Each row is a point on a landscape with many valleys, with its height.
A ball rolls from a point to the lowest of its 2 nearest points, and stops where none of them is lower. Distance is the straight distance between rows; heights are no part of it.
mepal: [ -8 -44 -17 -42  27 -23 -20 -37  11   9   7 -31   1  46  16 -16   7  59
 -13 -29   0]  (h 79.1)
sufat: [ -1  16   5   9 -53 -10  13 -19  -8 -42   0 -27  -8  38 -25  24   2 -23
   0 -55  13]  (h 74.1)
Vot: [  6 -38   1  44  54   9 -25   3 -23  -6 -15 -40  13 -12   1 -42  55  16
 -48   2 -52]  (h 33.6)
Fopiz: [ -3  20  -6  24  51  -6  -9  18 -29  17 -14 -75  -5  -4 -12 -35  31   5
 -24  47 -29]  (h 53.0)
Pupum: [ -1 -35 -15 -32  18 -33 -18 -38   3  13   4 -44  -7  52  -5 -15  -5  38
   9 -38   8]  (h 75.6)
Suri: [  4  47  18  31  47   5  37  14 -34  25  -8 -36 -12 -37   7 -19   8  22
  -9  61  -2]  (h 39.1)
nidi: [  1 -12  -6  -5   1  11  -2 -12   7 -25  16  22  -5   8 -20  20 -42 -27
  17   4  12]  (h 69.0)
busub: [ -5  16  -2   4  28   0  31  -8  10 -14   7  21 -19  -9 -30  31 -28  -5
  37  79   8]  (h 92.7)
Kerim: [ -4 -14 -12 -30  12  -8 -19 -26 -13  20  11  -4  -1  15   5 -13  -8   7
   8 -17   5]  (h 91.7)
Zosu: [ -6  29  -8   5  31  -7  20  12 -19  20  -9  -8  -1 -33  55 -14  46  49
 -41  46  -2]  (h 36.5)
kiz: [ 11 -45   0  37  35  13  -8  -7 -19   1 -23 -16  26 -15  12 -41  56  20
 -53   3 -45]  (h 27.2)
neve: [-20  32 -11  -2 -23 -24 -24   2  18   5 -22  21 -39  16  -6   9 -13 -22
  28 -22   2]  (h 62.7)
vete: [  6 -25 -14 -39  20 -10 -21  -1   9 -19  17  29  33   8   6   6 -38 -13
  33 -55   4]  (h 77.7)
keled: [-17  32   6  20 -48  -9  18 -23 -10 -56 -13 -29 -17  38 -32  -1   2 -22
   1 -36   2]  (h 75.9)
zino: [ -6  22  25  27  -5  15   3  26   8  30  -1  28 -21 -25   7   5  -9   1
  10  27  15]  (h 29.3)
feleb: [ 17 -55   0  29   0  15  -8 -11 -11  10 -19  -3  36  -6  19 -25  53   8
 -33  -4 -19]  (h 19.5)
Gefi: [  2  35   3  11  48  -1  36  14 -36  15  -5 -33  -2 -35  35 -21  29  44
 -35  61  -6]  (h 48.1)
gedag: [  8 -20 -25 -36  12  22   7  -8   3  20  13  29  32 -16  31 -10  34  34
 -32   6 -26]  (h 59.3)
rok: [ -1  -8  19  13 -12  43  19  11  23 -21  15  29   0 -13 -19  36 -37 -30
  -2  47  20]  (h 38.7)
negu: [  0  -6  -5 -32  17 -17 -24  18  17 -20  -8  49  30   3   6  12 -48 -22
  31 -28  -6]  (h 76.2)
lafet: [  6  24  -2  18   6  -6  25 -16 -21 -14  -2 -22 -34   5 -53 -17 -24 -11
   6  40  -4]  (h 86.9)
Puvo: [ -5 -32  -9  16   8 -25 -26  -7 -25  16 -28 -50   2  19   5 -32  34  11
 -26  -7 -24]  (h 74.7)
rasi: [-12  -2 -17  -8 -24   5   6  -8  22 -49  -3  14 -16  22 -31  36 -30 -40
  17   1  15]  (h 71.2)
rov: [ 17 -14  11  25 -28  33   2  -3 -12   9   5 -16  18 -16  -3 -14  -2 -20
 -16   5  17]  (h 64.3)
sube: [-19  39  25  41 -35  -5   1  47   5  42 -21   4 -35  -8   3 -18  19 -10
   1   7   9]  (h 38.8)
Bora: [  7  39  17  40  24   5  27   5 -24  18 -10 -19 -23 -28 -21 -14 -15   5
   1  56   0]  (h 7.9)
Ferip: [  4   4  -1 -27  20  17  -6  -6  -8   9  25  34  17 -17   8   0 -21  13
  11   6  -7]  (h 42.1)
pul: [-22  41  -6  -3   9 -38  -9  -2  18   6 -23  20 -45   1  -8  17 -13  -4
  35  11  -1]  (h 55.7)
Sefog: [ 17  10  25  42 -11  37  23   4 -11  -5   9  -7  -2 -24 -32  -6 -28 -19
 -17  49  11]  (h 46.4)
Til: [  7  13 -14 -34  12  18   8  14  15  24  15  39  25 -38  47  -1  33  36
 -23  11 -24]  (h 53.6)
Daf: [ 13 -28 -25 -46  10  29  -1  -4   6  11  20  40  46 -15  28  -8  15  18
  -7 -22 -20]  (h 63.3)
Zode: [-13  -6   2  -9 -15  17 -34  26  26  47 -19  42  21 -12  45  -8  35   2
  -1 -25  11]  (h 28.6)
lavi: [ -4  -4  -6 -45  44 -17  -7 -20   6 -13  19  23  -6  15 -17   2 -47   6
  27  -3  -9]  (h 47.7)
kefu: [-14 -33 -19 -34  23 -23 -22 -24  -7  13 -10  -6   4  20  31 -20  30  40
 -31 -14 -11]  (h 84.7)
voza: [ -5  38  15 -35  14 -14   4  41  31  11  -2  46  11 -46  76   5  14  32
   5  -5 -12]  (h 63.6)
golo: [ 34 -41  -2 -14 -22   0  -4 -12 -16 -14  36 -21  25  19 -18  35   4  -5
  -6 -56  37]  (h 69.3)
nokel: [ 13 -10  -1  -7 -43  -6   3 -13  -8 -27  15 -21   3  25 -18  42  -4 -23
  -4 -67  24]  (h 71.9)
ket: [-15  23  29  39 -30  12  12  41  19  17  -6  27 -33 -11  -9   4  -5 -17
   3  28  16]  (h 19.6)
gep: [ 13   0  18  38 -42  26  14   4 -10 -19  12 -57  18 -10 -17  -9   2 -30
 -24  -5   2]  (h 62.6)
daniz: [ 14 -27   3  -1   3  28  15 -23  -7 -31  30  11   5   1 -26  18 -43 -24
   5  14  16]  (h 67.8)
lufi: [-20  15 -19 -16 -25  -6  -1  20  46 -39 -17  31  -9  22 -27  35 -26 -37
  31  16  13]  (h 73.3)
Mukib: [-19  10  16  15 -38  32  27  16  30 -27  -2  19 -13   3 -33  35 -26 -33
  -6  41  17]  (h 44.7)
nev: [ -9  23 -16   7 -27 -32  10 -29 -17 -35 -10 -35 -33  49 -42 -29   1 -10
  14 -32  -3]  (h 77.9)
Divo: [  0  -6 -15  12 -55 -25 -22  -8 -14   5 -14 -33  -2  40   9  -2  26 -15
   3 -54   8]  (h 68.7)
Sefel: [ 11   5   9   1  16  40  13  -3 -12  15  25  36  13 -33   3   2 -18  15
   4  37   0]  (h 39.0)
Nuz: [ 30 -39  -7 -14 -12 -20  -2 -23 -11 -12  36 -43  10  42 -32  15   1  12
   5 -51  30]  (h 71.0)
Soze: [-20  35  15 -16  44 -22  27   9  19 -14   0  26 -17 -28  33  31 -23  19
  38  48 -14]  (h 50.2)
zas: [ -1 -16  -9 -63  50  -8   0 -21  19 -16  35   6   4  27 -12 -10 -53  34
  23 -20 -10]  (h 50.4)
Kela: [  7  -4  20  11   2  47   8  16  17  -9  25  50  16 -25  -3  24 -31 -12
   6  38  13]  (h 36.6)
Naso: [ -7   9  -6  20 -13 -17 -19   1 -19  30 -31 -41  -5   9   2 -29  21  -7
 -12   4 -12]  (h 66.3)
nani: [  6  33  23  53 -15  20  23  20  -5   6  -3 -16 -18 -16 -29 -16 -13 -15
  -9  46   3]  (h 37.8)
ladi: [ -4  27 -10 -22  19   4  20  13   3  21   9  24   7 -42  56  -1  34  46
 -26  25  -8]  (h 47.9)
peruk: [ 23  26 -11 -52  14  -1  19  40  32   4  14  48  25 -55  63   6  21  35
 -18  -1 -31]  (h 58.9)
fego: [-22  35  28 -16   9 -15 -16  45  31  31 -14  43  -6 -36  61  10  13  17
  19 -12   4]  (h 54.4)
kom: [-15  16 -14   6 -48 -13 -22  -3   5   7 -16   2 -22  28   6   0   1 -28
  15 -47   9]  (h 66.1)
zula: [  0 -32  -7   1 -20  17 -28   2  10  35 -24  28  29  -7  40 -12  48   0
 -13 -22   3]  (h 20.5)
Dimov: [ -8  30   2  24 -23 -10 -12  10  -9  40 -25 -19 -19   0   2 -20   7  -6
  -3   7   3]  (h 56.4)
pupe: [ -7  28  11 -30  41 -18   7  12  13 -11   6  42   0 -21  16  25 -33  17
  30  28 -17]  (h 47.5)
Vezar: [ -7  27 -11   2  11 -27  18 -25 -18 -12 -10 -29 -51  21 -58 -26 -21   0
  13  20  -8]  (h 83.3)
tob: [  1   8  30  35 -43  30  31  -3  -6 -38   8 -44   3  -6 -34  10 -14 -34
 -21  -2  -4]  (h 59.9)
Sev: [-21  20  -4 -10 -12 -25 -11  36  51 -19 -22  42 -10  14 -12  31 -25 -33
  42  16   5]  (h 74.5)
gop: [-12  12  17  25 -45  24  28  -7   9 -43  -8  -8 -17  10 -35  22 -20 -35
 -14   9   5]  (h 53.7)
mipe: [ 12 -26  -9  23 -52 -31 -23  -2 -19  -5  -8 -49  15  36   0   2  41  -8
  -6 -50   0]  (h 69.9)
zazal: [ -3 -19  -6  36  56  10 -23  13 -27   3 -11 -66   5  -6  -7 -37  47  11
 -39  32 -44]  (h 40.8)
seba: [ 11 -42  -8  40 -23 -26 -32   3 -19  -2 -17 -53  12  22   1 -13  52   1
 -14 -32 -22]  (h 71.1)
getep: [-18  36  17  11   6 -13  -5  16  15  31 -15  25 -31 -21  17  12  -6   5
  22  10   8]  (h 41.3)
Ziz: [ 20 -47 -19 -23   3  27  -4 -21 -10   2  25  14  40   0  13  -6  14  11
   1 -24  10]  (h 65.4)
seva: [ -9 -17 -12 -28  14  -6 -14 -23 -17  26   0  -6   8   4  16 -19  14  21
 -13   0  -2]  (h 89.3)
sude: [ 21 -29  12   3 -21  35  17 -18 -12 -25  27 -10  13  -8 -17  25 -27 -27
 -10 -15  25]  (h 66.2)
fopid: [ -5  14   2 -30  34  -8  -9  -6   3   0  12  34  -2  -7   3  10 -33   2
  23   7 -10]  (h 44.8)
birat: [ 14 -36 -12 -13  -1 -29  -2 -30  -9   3  14 -57  -8  51 -27 -14  -1  20
  13 -35  12]  (h 72.8)
vodat: [ -9  13 -20 -11  -7 -34   7 -31 -14  -6  -9 -32 -44  42 -41 -25 -13  -3
  21 -22  -2]  (h 79.5)
Tul: [ -5   7   0 -19  11 -22 -20  25  33 -16 -15  49  12   4  -1  26 -42 -28
  36  -4  -3]  (h 75.5)
mede: [ 18 -25   1   5 -19  25  -7 -14 -16  11  10  -1  21  -6   8  -8   8  -9
  -5 -10  19]  (h 65.2)
Mup: [  1  18   1  11  30  -3  35 -18 -10 -10   4   7 -31  -9 -42   8 -30   5
  19  67   3]  (h 90.7)
zol: [ 34 -36  15   1 -29  28  13 -11 -14 -17  32 -24  30  -6 -14  33   0 -16
 -19 -39  32]  (h 67.6)
Maz: [-24  24  20 -10  -8 -10 -32  46  29  51 -20  40 -10 -26  47  -2  25   6
  13 -20  12]  (h 43.3)
Moge: [ 11 -29 -15 -24   2  -9 -17 -11   3 -23  26   8  15  17  -6  22 -29 -23
  28 -57  20]  (h 79.7)
nilon: [  5 -48  -2  25 -10  13 -18 -10   5  24 -32  24  32  -2  37 -17  63   8
 -33 -23 -13]  (h 13.5)

Where does a ball stop that starts at each point below?
Ziz -> Zosu
zas -> Kela
voza -> nilon
kom -> ket
zazal -> nilon
Naso -> ket
tob -> Kela
rasi -> sude
peruk -> Zosu

Two balls start at each pair of points below. Name the first point that both come to, or write none.
seva / vodat -> golo
Sev / Mup -> sude
seba / Nuz -> none
